Each row is a point on a tangle of strands that fork, close into loops and nearly touch. The rows are in no order.
Two points are linked if the straight distance between their rows is under 112. Some points are linked to none.
pinul: [ -2.3   7.0   9.6 -56.6 -41.8  32.4  18.4 -47.9   7.6 -17.7  -7.0  -4.2
 -16.9  13.4  -0.5  15.8   5.1 -14.8  64.8  -3.6 -45.1  -7.6 -37.6  43.8
  22.8 -34.7  13.5  -7.4 -16.3  21.4 -11.3  14.6 -23.1 -45.9]
loz: [ 14.0 -21.8  -7.7   5.2   3.6 -49.0  25.8   6.4   6.2  -8.2 -49.5   1.0
  17.0 -11.1  19.3  25.5  54.4   3.9 -13.2  21.0 -26.3   7.5 -11.6  31.5
 -12.6  55.9 -56.0  -5.5  14.6   9.4  -2.8 -28.6  -2.5  -0.5]
velim: [ -8.3  27.8 -56.7 -10.5  -0.1  17.7 -15.3  24.6  43.4   4.5  28.7   9.6
   1.4  -9.5  -6.7 -19.0 -24.9 -25.3  38.7 -31.3  -0.3 -43.8 -10.7  21.5
   0.7 -38.4  14.0 -24.2  -6.0 -28.4 -27.7 -14.5 -22.5  -8.4]
zoga: [-17.4  -8.0  29.0 -55.5   3.4  21.3  25.0 -44.2  -3.0   4.8  39.1   9.7
  14.5   4.6  25.6  -2.1 -12.6  -5.5  39.3  -2.3 -20.0  -5.7 -32.4  14.0
  25.9 -30.7  24.9 -32.9   8.6 -16.1  48.4  19.4 -41.3 -16.2]
Tode: [  2.4 -20.8 -32.4  77.3  -8.5 -23.8 -18.1  23.5   0.0  28.9 -48.2 -19.1
  16.8 -12.5 -17.9   4.8   3.1  -2.6 -45.5  17.6  -1.8  -7.4  34.9 -17.5
 -21.0  35.6   0.8  -1.7  23.6  10.5 -31.4 -34.3  15.4  30.6]
Pab: [ -1.6   8.2 -28.3   5.6   9.2 -22.5  23.5   7.5 -26.8  -3.3   0.5   0.7
 -13.1   4.6 -42.9 -70.5  63.7  -9.0  15.7  27.9  -5.2   2.7   4.2  -3.5
 -15.1 -35.3 -36.7  13.5 -49.8  22.6 -38.8  22.0  14.8 -20.5]
Simif: [ 37.7  23.0 -18.7 -46.9 -33.6  40.2 -33.7  -7.7  59.0 -12.0  -7.9  -1.3
  -6.1  17.5   0.4  28.7 -12.9  -2.9  35.9 -29.2 -17.7  -3.6 -24.1  37.1
  -5.1 -14.0  15.3  23.8 -26.7  10.4 -23.0   0.5   1.5 -28.5]
Vekov: [  9.0 -30.6   2.3 -48.7  12.7  11.1  14.5 -19.8  18.3  -5.3   9.8  -2.3
  16.8 -44.1  37.0  46.8   9.7   4.0  -0.5   7.7 -25.7 -11.6 -24.5  29.4
  18.3  30.8 -33.8 -29.8  24.2 -26.1  16.8 -21.8 -38.6  10.7]
zison: [  0.6  -2.0  54.9 -53.8 -18.0  43.0 -21.6 -43.3 -11.3 -20.2   6.0 -28.9
 -14.8 -31.3  24.5  69.4 -42.8  26.5  10.1 -14.1  -2.6  -2.3 -20.6  36.3
  35.5  -1.5   2.6 -27.3  16.4   5.5  -1.1  17.8  -4.6 -21.6]
rimuk: [  4.7 -21.3 -33.8   5.8 -14.8  -0.5   4.3  19.7  23.9   3.1  -6.8  29.3
  37.0  29.7  14.1  -5.1  24.3  -8.0 -15.6 -20.6  -0.1   9.3 -31.9  23.4
 -15.6   4.9  -9.2  70.1 -23.1 -60.1   7.6   4.1  -8.6  17.5]
Bag: [ 29.0 -19.6 -43.2 -14.4 -22.1   4.8   0.9  -6.1  51.9   1.3 -32.9   0.3
  25.2  -5.1  20.1  35.7  24.9  -6.5  -3.9 -25.1 -39.3 -22.2 -26.5  42.2
 -16.9  46.3 -27.3  -3.1  15.2 -16.8  -8.9 -32.1 -23.0   2.5]
foma: [-21.7 -11.9 -17.1   3.1 -57.7  -7.3   8.0  -8.9  -7.4   5.5 -84.8 -28.8
 -14.6 -18.8  -5.7  24.2 -26.1   6.7  -7.8   1.9 -39.0 -20.5  -8.1  28.1
  -1.6  52.5  -2.4  28.3 -10.7  35.0 -55.5 -27.0  -9.8  -0.5]
Rop: [ 37.4  12.4 -11.9 -35.5 -25.7  58.8 -36.2 -14.5  60.1  -6.7  12.0   1.4
  15.1  15.6  13.7  33.3 -18.0 -10.2  36.3 -27.8 -21.8 -10.3 -13.3  39.0
   4.2 -20.0  35.6  -8.3   9.4  -2.5  -4.5 -15.4 -17.3 -14.7]
nemel: [-16.8 -30.1  -5.9  62.1  -3.4  -3.8   6.5  13.9 -15.8  15.9  -8.3  24.7
  26.3  20.8 -10.5 -23.0  -6.5  10.3 -49.9   3.3  21.0  12.1  -2.5 -11.8
 -11.8  -1.1  19.0  48.7  -5.3 -41.3   7.6   7.2  -5.4  39.1]
nuko: [ 39.0  -2.8 -18.3 -12.6  -1.5   1.9 -16.1  25.6  38.8  -5.5  11.4  17.8
  28.0  21.0  13.3  -3.3  30.3   1.6 -18.9 -23.4  16.4  21.7 -14.3   6.4
 -23.7   8.0  -9.4  55.3 -28.7 -45.1  12.7   8.6  16.8  15.1]
Dazi: [-35.3  12.2   2.1  48.2  21.2 -24.0  10.2  11.1 -47.1  21.0  14.0 -10.8
 -15.6 -28.6 -36.3 -37.5  -0.8  11.5 -30.1  26.7  21.7  -4.6  30.1 -27.6
  10.8  -9.2  -5.0  -1.3  -9.6  11.8 -23.8  -0.3   2.9  18.1]
Togu: [  6.5  32.5   8.4  16.1  -8.2  19.8 -40.9  30.0   2.8 -22.0   1.0 -15.8
 -30.5   3.3  -9.3  -1.6 -46.7   0.7  25.4   0.9  30.8   2.6  33.6 -24.6
   3.9 -28.3  39.7  -7.4  -3.2  45.7 -24.0   3.8  35.4 -13.6]
paz: [-21.4  -3.0  38.0 -50.7 -22.4  37.9  18.5 -51.6 -12.1   8.2  17.3   3.0
  -3.5   9.4  15.9  16.6 -30.5  -4.0  54.6 -11.5 -23.6 -15.5 -36.1  35.6
  31.5 -39.1  39.5 -24.5  10.5   1.1  21.8  13.6 -40.2 -22.8]
kav: [ 19.0  19.4   0.8 -23.2   6.5   7.7 -16.4  10.7  24.3 -19.4  16.0  19.1
   1.0  29.4   5.7 -17.2  11.1  11.4   1.3 -18.7  30.7  27.3 -20.2   4.3
 -18.3 -26.2   6.1  44.9 -43.4 -24.7  20.3  27.6  21.1  -9.2]
Vibit: [-24.2  44.0  29.1 -28.5  62.4 -10.9 -12.5   6.9  -8.6  -2.0  67.2  10.6
   1.6 -45.1  17.6 -12.4 -10.0  29.4 -14.2 -25.5  58.5   2.3  -8.5 -26.3
  36.1  18.3 -42.8  10.5  -4.7 -40.5  28.8  21.8  -7.3  11.6]
Detug: [ 29.4  34.3   5.7 -19.8 -24.8  34.6 -51.4  21.4  18.6 -36.3  -8.8 -16.3
 -24.4   9.4  -3.3  25.2 -31.3  -0.4  47.2  -6.5  14.0  -0.8  20.1 -15.4
  -3.3 -18.6  23.5 -14.3 -14.4  66.1 -30.3  -2.8  35.8 -32.9]
figi: [ -2.2   5.3 -12.6  29.7  34.4 -17.8   6.0  26.0 -19.3  14.7  31.3  -4.6
   8.5 -25.9 -28.7 -39.3  49.3  -9.6 -11.3  32.3   7.9  -8.7  32.6 -30.6
   1.6 -10.5 -44.9 -30.8  -3.6   9.9 -11.9  -5.6   5.5   7.0]
Mup: [ 21.5  -0.8 -43.3  27.2   1.0   7.0  -4.9   7.3  21.2  10.9  11.1  -4.4
  20.6  14.2 -13.1 -18.0  34.3 -30.0  17.0  -7.4 -25.4 -12.8  20.4 -13.0
  -9.8 -15.8   0.4 -55.8  30.3  -7.5   5.7 -23.4   8.9  -4.2]
topa: [  4.8  19.3 -21.3 -45.3 -25.1  19.9  15.4 -17.2  15.8 -18.3  -4.8   1.5
 -20.3  10.7  -5.2 -13.8   9.9 -25.3  71.2  -0.1 -37.8 -20.8 -12.9  22.1
   9.6 -41.5  -3.5 -26.3 -16.9  27.7 -29.6   4.3 -13.3 -50.5]
rifev: [ 15.2 -13.7  51.7 -18.9  -7.8  36.9 -12.0 -31.4   7.0  -6.0  15.7  -6.7
  -1.3  18.8  25.4  42.2 -37.8   5.3   8.4   0.9 -10.8  19.7   0.1   5.4
  12.4  -3.0  50.5 -23.6  32.8   5.3  45.8  -7.1  -6.7   3.9]
bor: [  5.3  18.2  29.0  29.6  37.2  23.1 -15.7  12.4   3.0 -10.3  42.0  15.6
   3.1  26.1  -9.1 -36.9 -18.2   6.2 -10.4   6.3  40.2  24.8  24.4 -40.4
  -9.0 -32.8  28.2 -12.4  -3.9   6.4  28.8  24.2  22.3   7.3]
gifur: [ 30.9 -13.0 -38.5 -11.6 -29.5 -12.8  -6.3  10.2  42.4   0.5 -55.5  -9.9
  17.9  -6.7   5.4  17.9  16.7   9.9 -21.8 -21.1 -29.0 -11.1 -34.4  39.0
 -27.5  50.8 -24.4  40.9 -16.6   2.3 -31.9 -23.2   0.9   0.4]
tumiz: [ 28.9  20.2  20.4   5.5  50.9  19.5 -12.4  25.6  14.6 -20.4  49.5  14.3
   4.6  14.4  -0.6 -31.7   0.8  -0.3  32.1   6.3  33.6  -2.4  31.0 -38.4
   0.7 -30.5  11.2 -48.2  14.0  17.8  21.8   9.6  30.9 -19.4]
susot: [ -3.1  46.8 -40.9 -16.9  43.4  -6.7 -10.8  41.5  15.6  -6.8  27.4  -2.2
 -11.7 -55.3 -22.0 -30.0  13.8  -7.2  21.8  -2.8  20.9 -35.6  13.8  -6.0
   5.8 -12.4 -41.5 -31.3 -10.9  10.9 -34.7  -5.8  11.5 -13.3]
kabig: [ 17.7 -29.9  27.0  15.3  17.7  -7.2  30.8  -3.4 -16.4  -4.2  -3.2  24.6
  30.2  45.3  -1.8 -23.5  63.7  -6.0 -11.1  32.4  -7.7  38.9  11.2 -31.2
 -28.6  -8.1 -14.5  -3.0   0.8   4.3  44.3  16.1  24.3  -7.8]
Mesu: [  1.2  14.4 -12.3 -24.3 -14.8  -9.6 -27.3  13.1  11.4   0.3 -21.8 -22.4
 -24.7 -27.9  -9.9  29.8 -25.8  19.3 -17.5 -13.0  11.6  -5.4 -13.6  13.4
  -3.9  24.3   0.8  35.5 -28.5  19.2 -32.3  -1.1  15.9   6.7]
zak: [ -7.6 -32.1  22.6 -48.7   0.0 -11.3  34.8 -26.0 -13.0  -4.8   7.5   3.9
  23.0 -18.9  45.5  25.4  17.1  14.2  -4.0   5.4 -14.6   7.9 -43.0  25.3
  23.4  25.0 -30.7   8.9   8.5 -28.7  40.8   4.8 -36.7   3.0]
Zefek: [-13.8 -22.6  17.1  23.1 -14.5  13.0  24.1 -18.0 -23.3   9.9 -15.5  16.3
   1.1  47.7 -11.3 -20.4  -4.1  -9.2  -4.8  11.0  -9.7  19.5   2.6  -7.8
 -12.9 -21.7  48.8  12.0   8.7  -7.5  32.3  11.9  -3.8   4.1]
zin: [ 27.4 -16.1 -43.0  31.8 -40.0  -3.5   3.5  -8.3  15.2   0.3 -55.7  -8.4
   6.3  31.1 -16.7  -3.9  29.8 -28.4  18.2  -1.5 -49.2  -0.9  19.4  -3.9
 -19.4  20.7   6.5  -4.6  10.6  26.7 -26.8 -29.6  15.9 -18.6]
zemil: [ 37.1  13.4  22.0  -5.6   6.8  -6.5 -21.6  13.8  -0.3 -24.2  -6.3 -30.9
 -15.8 -13.5  -1.7  34.8   0.8  -2.3   1.7  22.3   9.4  22.5  39.5 -20.3
  -6.7  19.8  -4.6 -26.7   3.7  40.7   0.9 -10.7  42.0   1.4]
mupuv: [-37.9   4.8  13.3 -46.4   9.5  -8.6  41.7 -24.8 -23.9   1.3  31.0  17.7
   5.2   5.3  17.6 -30.0   2.4 -10.1  27.6  -6.1  -5.3   0.7 -34.2   7.3
  14.9 -30.4 -10.8  -1.6 -15.3 -28.3  36.6  37.0 -35.4 -17.0]
tuzo: [ 23.4  -8.9  18.7 -35.2 -30.2   0.5 -10.5 -22.0  11.0 -16.1 -25.2 -17.1
 -20.5   1.5  10.4  49.5  -5.5  25.0  -9.2  -9.3   1.5  17.4 -28.8  31.7
  -1.0  22.6 -10.5  42.9 -18.0  17.7  -9.8   9.2  11.8  -9.4]
vasi: [ 16.5  -6.8 -34.3  34.2  -6.5  13.3 -16.4  13.5  16.6  12.3   4.0   3.2
  10.4  14.5  -9.4  -7.3 -13.8 -22.0   1.4  -2.3  -6.4  -9.6  24.8  -8.6
 -13.9 -14.0  36.6 -21.1  19.0 -21.4  -2.1 -24.7  -3.9  13.0]
debo: [ -1.5 -29.4   4.5   9.0   8.5 -21.1  52.5  -2.0 -25.7  -6.7  -9.0  20.0
  17.1  26.7  -9.9 -44.4  85.4  -6.7  -8.3  37.8 -10.0  22.9  -2.2 -14.7
 -16.3   0.5 -42.8  10.8 -22.8   5.4  23.8  21.1  17.9 -11.6]
gilu: [ -3.9 -27.2 -40.8  30.9  -1.2  -9.7  24.4  10.1   4.6  21.9  15.7   8.2
  48.7  18.9  -0.4 -25.5  60.2 -23.5  -1.0   1.0 -28.0 -15.2   3.1  -6.6
  -3.5  -3.1 -26.2 -39.9  30.5 -36.2   7.6 -23.0  -6.9   5.3]
gulip: [  8.8 -25.5   9.3  12.4 -51.5  -3.8  -1.9 -20.9  -7.5  -8.0 -66.1 -24.3
 -13.8   7.5   5.7  44.1 -19.2  25.6 -13.9   0.8 -23.1  15.0 -14.0  25.4
  -9.7  50.2   9.4  41.2   3.7  35.2 -23.8 -15.7   5.8   1.3]
kulis: [  2.6 -19.1 -24.3  22.7  -7.6  11.1  -8.0   3.2  19.0  15.9   0.2   4.3
  12.3   3.7   6.8  17.9 -37.3  -9.3 -22.9  -8.9  -3.2  -9.1   4.8   5.7
  -3.2   5.0  30.7   6.7  17.8 -30.2  -3.1 -27.9 -26.5  27.4]
Pimi: [ -1.7  -9.1 -23.3  26.0 -20.3  -5.7  26.6  -5.9 -17.9   4.2 -33.9   5.7
 -11.6  26.7 -37.7 -52.0  38.4 -17.9  13.0  17.3 -14.2   5.3   8.9  -3.8
 -15.6 -29.0  10.1  21.4 -36.8  14.0 -32.5   5.3  11.3 -16.4]
vunop: [-19.5 -27.8 -24.4  -8.7   5.6 -15.8  42.9   2.7 -15.1  14.2  12.2  26.1
  24.0  -0.8   8.6 -16.3  42.4 -24.7   6.1  14.5 -23.1  -4.7 -10.2   5.8
   4.8   5.6 -35.6 -14.6   7.6 -39.4  14.2  -5.9 -25.2   3.8]
totug: [-28.1   1.4   0.7  17.2   9.3 -11.6   2.2  15.2 -15.6   5.0  23.7  11.3
   9.2   4.4  -7.7 -33.9  -8.7  15.7 -39.6 -20.5  38.5  12.6 -18.6  -7.4
  -1.6  -7.0  -8.7  67.0 -28.9 -52.6   9.6  37.0  -1.7  30.0]
teb: [ 24.9 -39.2  29.4  -2.6 -10.4  20.9   5.4 -30.7   4.4  -4.9 -10.6   0.2
   6.0  19.0  26.1  48.7  -6.4   1.5 -10.9  10.2 -18.0  25.1  -6.4  12.2
  -2.0  19.5  24.4  -2.3  31.6   3.2  37.7 -18.2  -9.2   9.5]
vik: [ -9.0 -26.0 -17.0 -19.7 -25.8   9.6  21.9 -13.8  17.2   3.3 -12.1  16.1
   9.2  24.4  16.3   5.3   5.4  -5.8  -0.3 -14.6 -20.8  -3.2 -42.6  37.0
  -4.9   4.1   6.7  49.3 -15.7 -37.7  13.1  -8.4 -30.6   0.7]
fud: [-26.3 -19.1  27.1  24.5  28.6  -5.2   0.5 -14.2 -24.6  22.0  32.8  -5.7
   4.4 -18.7  22.1  25.1 -51.9   6.7 -25.5  10.2   1.5  -7.3  14.3 -24.7
  25.8  24.5  27.4 -35.9  43.8 -21.1  31.4 -26.3 -28.7  41.4]
mos: [-29.0  14.9  25.4 -12.8  26.9 -15.0 -11.1   4.2 -13.4   6.5  43.6   3.2
   0.0 -16.7  17.5   1.4 -17.7  26.0 -34.5 -33.2  43.1   4.8 -13.8  -5.4
  13.7  14.2 -18.5  34.3 -12.5 -49.3  23.7  25.5  -8.5  28.4]
Sezo: [ 15.9  32.9   8.5 -51.6  17.9  -0.5  -6.6  -1.3  17.6 -27.0  24.4   5.4
 -20.9  -6.1   4.4  -2.3   5.6  20.3  23.8 -12.0  32.7  11.1 -16.5   2.2
  -0.3 -25.7 -21.2  20.3 -34.3  -3.1   3.0  29.2  20.7 -22.5]
roka: [-10.7  30.7 -32.0   3.4  11.3 -36.7   1.6  29.9  -8.7  16.8 -31.7 -15.6
  -7.5 -65.8 -40.3  -8.3  36.1  -9.4 -21.1  19.3 -11.6 -37.6  24.4  -4.6
  -3.1  24.2 -41.4 -15.7  -8.4  32.1 -52.0 -25.6  17.2  11.6]
difeb: [ -5.0  -1.0 -32.4  -9.7  11.9 -25.5  37.5  19.8 -19.3   4.1   9.0  15.0
  10.6  -2.8 -23.2 -54.6  76.4  -7.7   3.6  21.1  -2.5   0.5 -15.5   1.3
  -8.3 -14.4 -58.8  27.9 -43.8 -10.2 -18.5  23.2   6.2 -11.1]
div: [-23.2  18.9 -30.4 -13.8 -42.2 -26.3 -15.3  18.6  -0.3  23.4 -61.7 -27.9
 -27.6 -51.4 -20.8  16.9 -29.6  20.7 -28.4 -17.5  -9.7 -37.1  -7.7  21.0
  -4.9  47.3  -3.2  36.4 -24.7  24.1 -63.9 -22.1  -0.9  17.9]
Fosi: [-13.3 -12.9 -24.9  13.4 -44.1 -25.4  24.7 -28.1 -30.3  -4.5 -68.5  -4.6
 -29.1  22.3 -32.8 -26.5  26.3  -9.1  20.5  14.7 -32.1   5.4  -9.0  13.4
 -10.3   0.2  -0.1  47.7 -41.9  27.7 -41.4   8.8  10.7 -30.2]
biz: [ -8.3 -14.7  47.2   5.0 -16.2  -4.3 -16.6 -26.7 -14.9  -1.3  -9.7  -9.0
 -24.6  26.2   8.0  26.3 -35.8  17.8 -39.9 -26.5  24.8  27.9 -13.3  11.1
  -9.6   0.1  32.0  56.7   6.0  -6.1  20.6  29.6   2.0   9.5]
Pim: [-11.5  43.8 -50.7  -7.5  26.8  14.4 -24.7  45.9  37.7   0.8  40.1  10.3
 -11.5 -42.6 -10.1 -24.6 -45.7  -8.5  26.4 -25.5  26.1 -54.9   2.5  -3.4
  10.8 -26.7   8.0 -21.6  -2.3  -3.1 -40.0  -7.5  -6.2  -5.5]
kem: [-26.0   7.8  12.3 -30.9   6.6 -41.0  30.1 -15.3 -28.6  -4.5  -8.7  -7.0
 -33.3 -40.1   7.0   7.8  23.3   6.8  -9.3  11.7  -2.2  -7.6 -19.1  15.0
  15.5  14.8 -44.0  17.5 -18.6   5.7  -1.7  10.1  -2.6  -6.3]
Vufeg: [  6.2   1.7 -33.3  60.0 -11.0  15.5 -27.0  16.2  -4.2  12.2 -13.5  -9.4
   0.0   8.4 -23.4  -9.4 -35.6 -22.9   5.7  13.1   0.6  -9.2  53.4 -25.6
   0.8 -16.2  45.5 -27.3  24.6   6.7 -23.9 -22.5   4.8  18.1]
Bovu: [ -0.1  15.7  82.3 -17.2  24.5   4.2  -7.9 -29.7 -20.3 -14.7  23.9  -3.8
 -24.4  23.5  15.9   7.7 -29.9  17.7  -6.9 -11.4  34.5  40.6   3.2 -29.8
  -0.8 -18.8  23.9  -6.2  19.9  14.5  57.1  51.3  15.4 -15.3]
koz: [-11.9  -6.5 -33.4  19.8 -43.7 -36.3  18.4  -3.2 -11.0  10.2 -91.1 -17.2
 -13.3  -5.2 -23.4 -10.2  15.6  -1.8   1.8  10.2 -41.2 -12.8  -5.1  14.3
 -18.1  42.7 -14.2  34.3 -30.7  37.4 -67.1 -17.3   5.5 -12.0]
buzol: [-26.6  -8.5   4.2  34.5  15.4 -15.5  10.9  -0.9 -30.4  23.8  11.0  -8.2
  -5.2 -32.7 -12.0  12.0 -21.4 -15.2 -16.0  31.0 -13.7 -15.7  44.1 -26.5
  23.5  11.7   6.9 -60.4  38.1   4.2  -3.4 -37.9 -12.0  24.8]
fofi: [  0.8  28.3 -17.3  -4.5  40.3 -26.7   3.0  29.0  -7.1  -1.2  12.4  -7.7
 -11.8 -59.2 -24.6 -17.7  47.8 -10.6  -6.6  26.6   1.5 -21.8  32.1 -14.8
   4.2   4.1 -52.0 -39.1 -10.6  23.5 -26.5 -12.8  14.9  -5.1]
Vin: [ 13.0  17.4   6.2  -8.4  12.0  21.9  -3.8   1.9   8.3 -16.8  23.8  -5.3
 -18.3  11.3   5.5  -1.7 -16.8 -19.5  47.5  10.3  -2.8  -6.3  32.3 -16.2
  10.7 -25.0  15.7 -63.0  22.3  25.8   7.3  -8.5   2.2 -18.8]
Tek: [-10.9  -0.5  29.6  65.5  26.5  23.3 -10.6   8.8 -17.6  12.4  35.2  19.1
  21.6  29.9 -15.9 -40.0 -24.7   9.9 -36.9   8.5  33.9  20.6  25.4 -50.6
 -10.3 -27.5  34.7 -10.4   3.2  -8.1  40.6  27.1  -1.2  36.6]
diz: [ 23.5  36.8  25.5   2.7  59.5   1.7 -25.1  33.1  11.1 -23.9  43.0  -6.4
 -16.8 -24.8  -4.1  -6.1 -12.9  18.9  24.5   5.9  50.2   1.9  39.5 -45.1
   6.6 -10.0  -7.4 -41.8   2.5  30.0   4.1   5.8  46.1 -14.3]
Tok: [  9.5 -26.7 -41.0  50.3 -36.2 -14.7  -1.2   3.9   8.0  14.0 -64.4 -16.4
  15.5   7.8 -12.1  12.4  15.6 -17.4  -4.4   3.4 -46.1 -13.7  18.7  -2.2
 -23.8  39.2  -4.6 -20.6  31.6  22.3 -29.7 -47.8   1.3  -2.9]
guso: [ 28.5 -34.2  29.2   4.9  15.0  -0.3  13.7   0.2   3.4  -7.4   3.3  19.9
  30.8  34.0  23.9  15.8  31.5   0.8 -24.3  20.4  -6.5  35.8  10.2 -21.3
 -17.3  17.6   1.3 -10.4  18.2 -14.8  53.0  -3.5  15.5   6.0]
fopap: [ 24.5  17.5 -18.3  -9.0  -0.4  14.2   0.1  -4.5  13.2  -7.9   4.9   3.1
  -8.2  21.5  -7.8 -22.1  21.3 -31.1  52.6   5.1 -21.6  -4.9  16.5  -6.8
   0.4 -34.0   4.5 -46.9   7.0  17.0  -6.7   0.0   5.9 -32.0]
vepa: [-19.5 -25.9  44.4   0.4   1.5 -36.3   4.9 -18.4 -29.4   2.4 -14.5  -3.9
 -15.1  -5.8  32.6  34.3 -15.0  30.8 -49.8 -17.7  22.3  19.5 -31.7  24.8
  -3.6  34.1 -11.7  54.5  14.2 -15.1  24.4  14.1 -14.1  19.1]
Beba: [ 11.1  26.2  56.4 -50.2  17.8   9.6 -12.0 -20.5   4.3 -20.3  31.5   5.7
 -15.1  19.6  24.3   3.3 -14.5  18.9  20.3 -14.9  37.3  27.3 -14.0 -12.7
   2.4 -30.5   2.7  -1.6  -3.5   8.7  44.5  44.6  15.0 -31.5]
buzoz: [-11.5  42.9  25.4  -1.7  64.5 -13.5 -16.6  22.4 -16.6  -6.6  53.1  -0.4
 -15.4 -43.5  -9.7 -12.8  -5.9  26.4 -11.7  -1.0  57.1  -0.9  19.2 -34.9
  22.8   3.1 -36.8 -11.0 -12.1   5.8  -2.2   7.8  20.3   4.8]
mabe: [-37.8 -16.5  43.8  39.9  29.4   0.7  14.6 -12.0 -34.2  25.4  34.1  15.4
  21.2  16.3   4.2  -5.9 -36.6   9.4 -43.4   5.2  17.6  21.5  17.1 -46.6
  10.2   7.6  26.3 -24.8  25.8 -27.2  52.0  14.5 -15.8  40.2]
doniz: [ -7.3 -28.5 -17.5  48.8  -5.2  -6.2 -11.0  16.5   6.3  22.7  -5.6  22.5
  28.4  10.2  17.1  15.1 -29.4  11.3 -50.3  -6.6  13.6   1.4  -8.1   7.6
  -4.2  20.5  26.9  37.4  11.2 -51.1   8.5 -22.1 -21.1  48.3]
naf: [-21.3 -37.7  20.1 -32.0 -16.7  -3.2  21.4 -31.8 -12.0   2.0  -3.2   9.6
   9.5   6.9  40.6  24.4  -3.5  17.1 -16.3 -17.9  -7.4  14.0 -55.2  43.8
  10.5  21.1 -10.2  45.7   7.8 -37.1  33.0  12.2 -32.8  10.2]
Mepob: [ 31.0  37.1  14.5 -43.5 -34.7  37.3 -32.3  -3.4  24.2 -32.6  -5.2  -9.6
 -23.7  17.8   4.1  24.0 -20.4  10.4  54.1 -10.5   8.1   1.5  -9.9   4.3
   9.7 -33.4  19.5   7.9 -20.5  53.3 -22.5  16.3  27.4 -48.7]
maka: [-34.1  -3.3  -9.5  50.2 -14.8  -0.8   6.6  -0.2 -39.5  17.9 -17.4 -16.0
 -21.6  -5.5 -24.6  -5.8 -45.0 -25.1   5.3  30.8 -14.1 -21.5  43.3 -19.8
  18.7 -13.7  38.9 -41.7  25.7  20.1 -23.3 -27.0 -12.7  15.1]
zufu: [  5.0  -3.7 -43.2  46.1   0.3 -36.5 -15.1  33.6   6.9  22.1 -41.2 -18.7
  19.0 -25.8 -31.2 -15.0  40.9   1.8 -36.5  12.5  -4.9 -14.4  21.8  -5.6
 -27.4  37.2 -27.3  13.3  -6.1  19.9 -45.4 -18.9  25.5  21.2]
lebas: [-25.4  29.1  25.0  47.7  23.7 -16.1 -12.7   9.4 -46.0   2.3  11.7 -18.3
 -35.2  -7.9 -34.4 -39.4 -26.9  18.5 -19.7   7.7  49.4   7.8  24.5 -30.9
   4.8 -22.8  13.2  10.0  -8.3  26.9 -16.7  32.5  26.2   7.3]
pog: [-42.7  -2.7 -10.5 -26.5   8.2 -12.1  51.1  -3.0 -23.1  17.5  37.1  25.5
  25.7  -3.2   3.0 -41.3  25.1 -19.0  13.7  11.1 -11.7  -4.6 -17.6   1.5
  20.4 -17.2 -28.4  -4.0 -16.2 -48.3  21.9  27.7 -31.9   2.1]
kobiz: [ -4.1  -1.6  80.2   7.7  -9.7  11.6 -27.3 -33.4 -29.3  -6.8  -5.6 -11.5
 -33.9  37.6  12.5  25.3 -43.7   9.7 -23.5 -16.8  26.2  43.1  11.8 -13.1
  -5.1 -12.7  53.1  17.4  26.4  25.3  36.8  41.4  14.7  -2.2]
Defe: [ 13.7  11.7 -36.0 -31.0  -6.2  39.2 -10.3   0.3  50.2   1.4  23.1  14.1
   8.7   3.3  10.0   7.6 -18.0 -30.3  52.2 -26.3 -18.4 -33.5 -18.1  33.0
   7.0 -32.0  28.8 -31.9   9.6 -22.2  -3.0 -12.8 -34.5 -12.2]
zataz: [-18.3  30.7  43.7  30.4  -2.0   6.3 -20.4   5.1 -35.3 -22.1   7.0 -14.3
 -42.9  19.4 -11.2 -18.0 -42.5   8.6  18.1  -0.3  38.4  10.8  36.2 -40.8
   1.0 -41.3  41.3  -9.1   8.4  53.2  -7.0  27.9  35.1 -13.4]
Fek: [ 13.6  -3.1  -4.9   8.6  44.8 -15.0 -21.6  23.5  18.0  15.4  35.0   0.7
  33.0 -29.3  19.1  28.0   5.0   2.7 -41.4  -1.9   9.3  -5.8  24.7 -20.9
  -0.5  38.2 -30.4 -33.3  30.2 -34.2  20.7 -31.5  -2.0  33.2]
relin: [ 11.2 -42.7 -11.4 -11.0  -6.0   0.9  12.1  -3.0  22.9   4.0 -18.9   9.0
  28.0 -13.3  33.1  51.7  -4.5  14.8 -24.9   3.2 -33.6  -8.5 -36.5  45.7
  -0.7  55.4 -18.2  -6.0  35.6 -28.4   7.1 -39.8 -32.4  21.7]

A fork is a point with three links, a tip a point with one. Leave the first point through the second and follow the links. Name the first fork or tip that comes.
buzol, fud => tumiz
guso, kabig => foma
Togu, Detug => fofi
koz, Fosi => rifev

A piece is two or more points that can be reached from each other along the links. Count, over all rows, the pieces, the separate loops (a circle has one, a figure eight two, a Y none), the forks (points with three links) and the tips (points with one).
pieces => 4
loops => 6
forks => 7
tips => 3
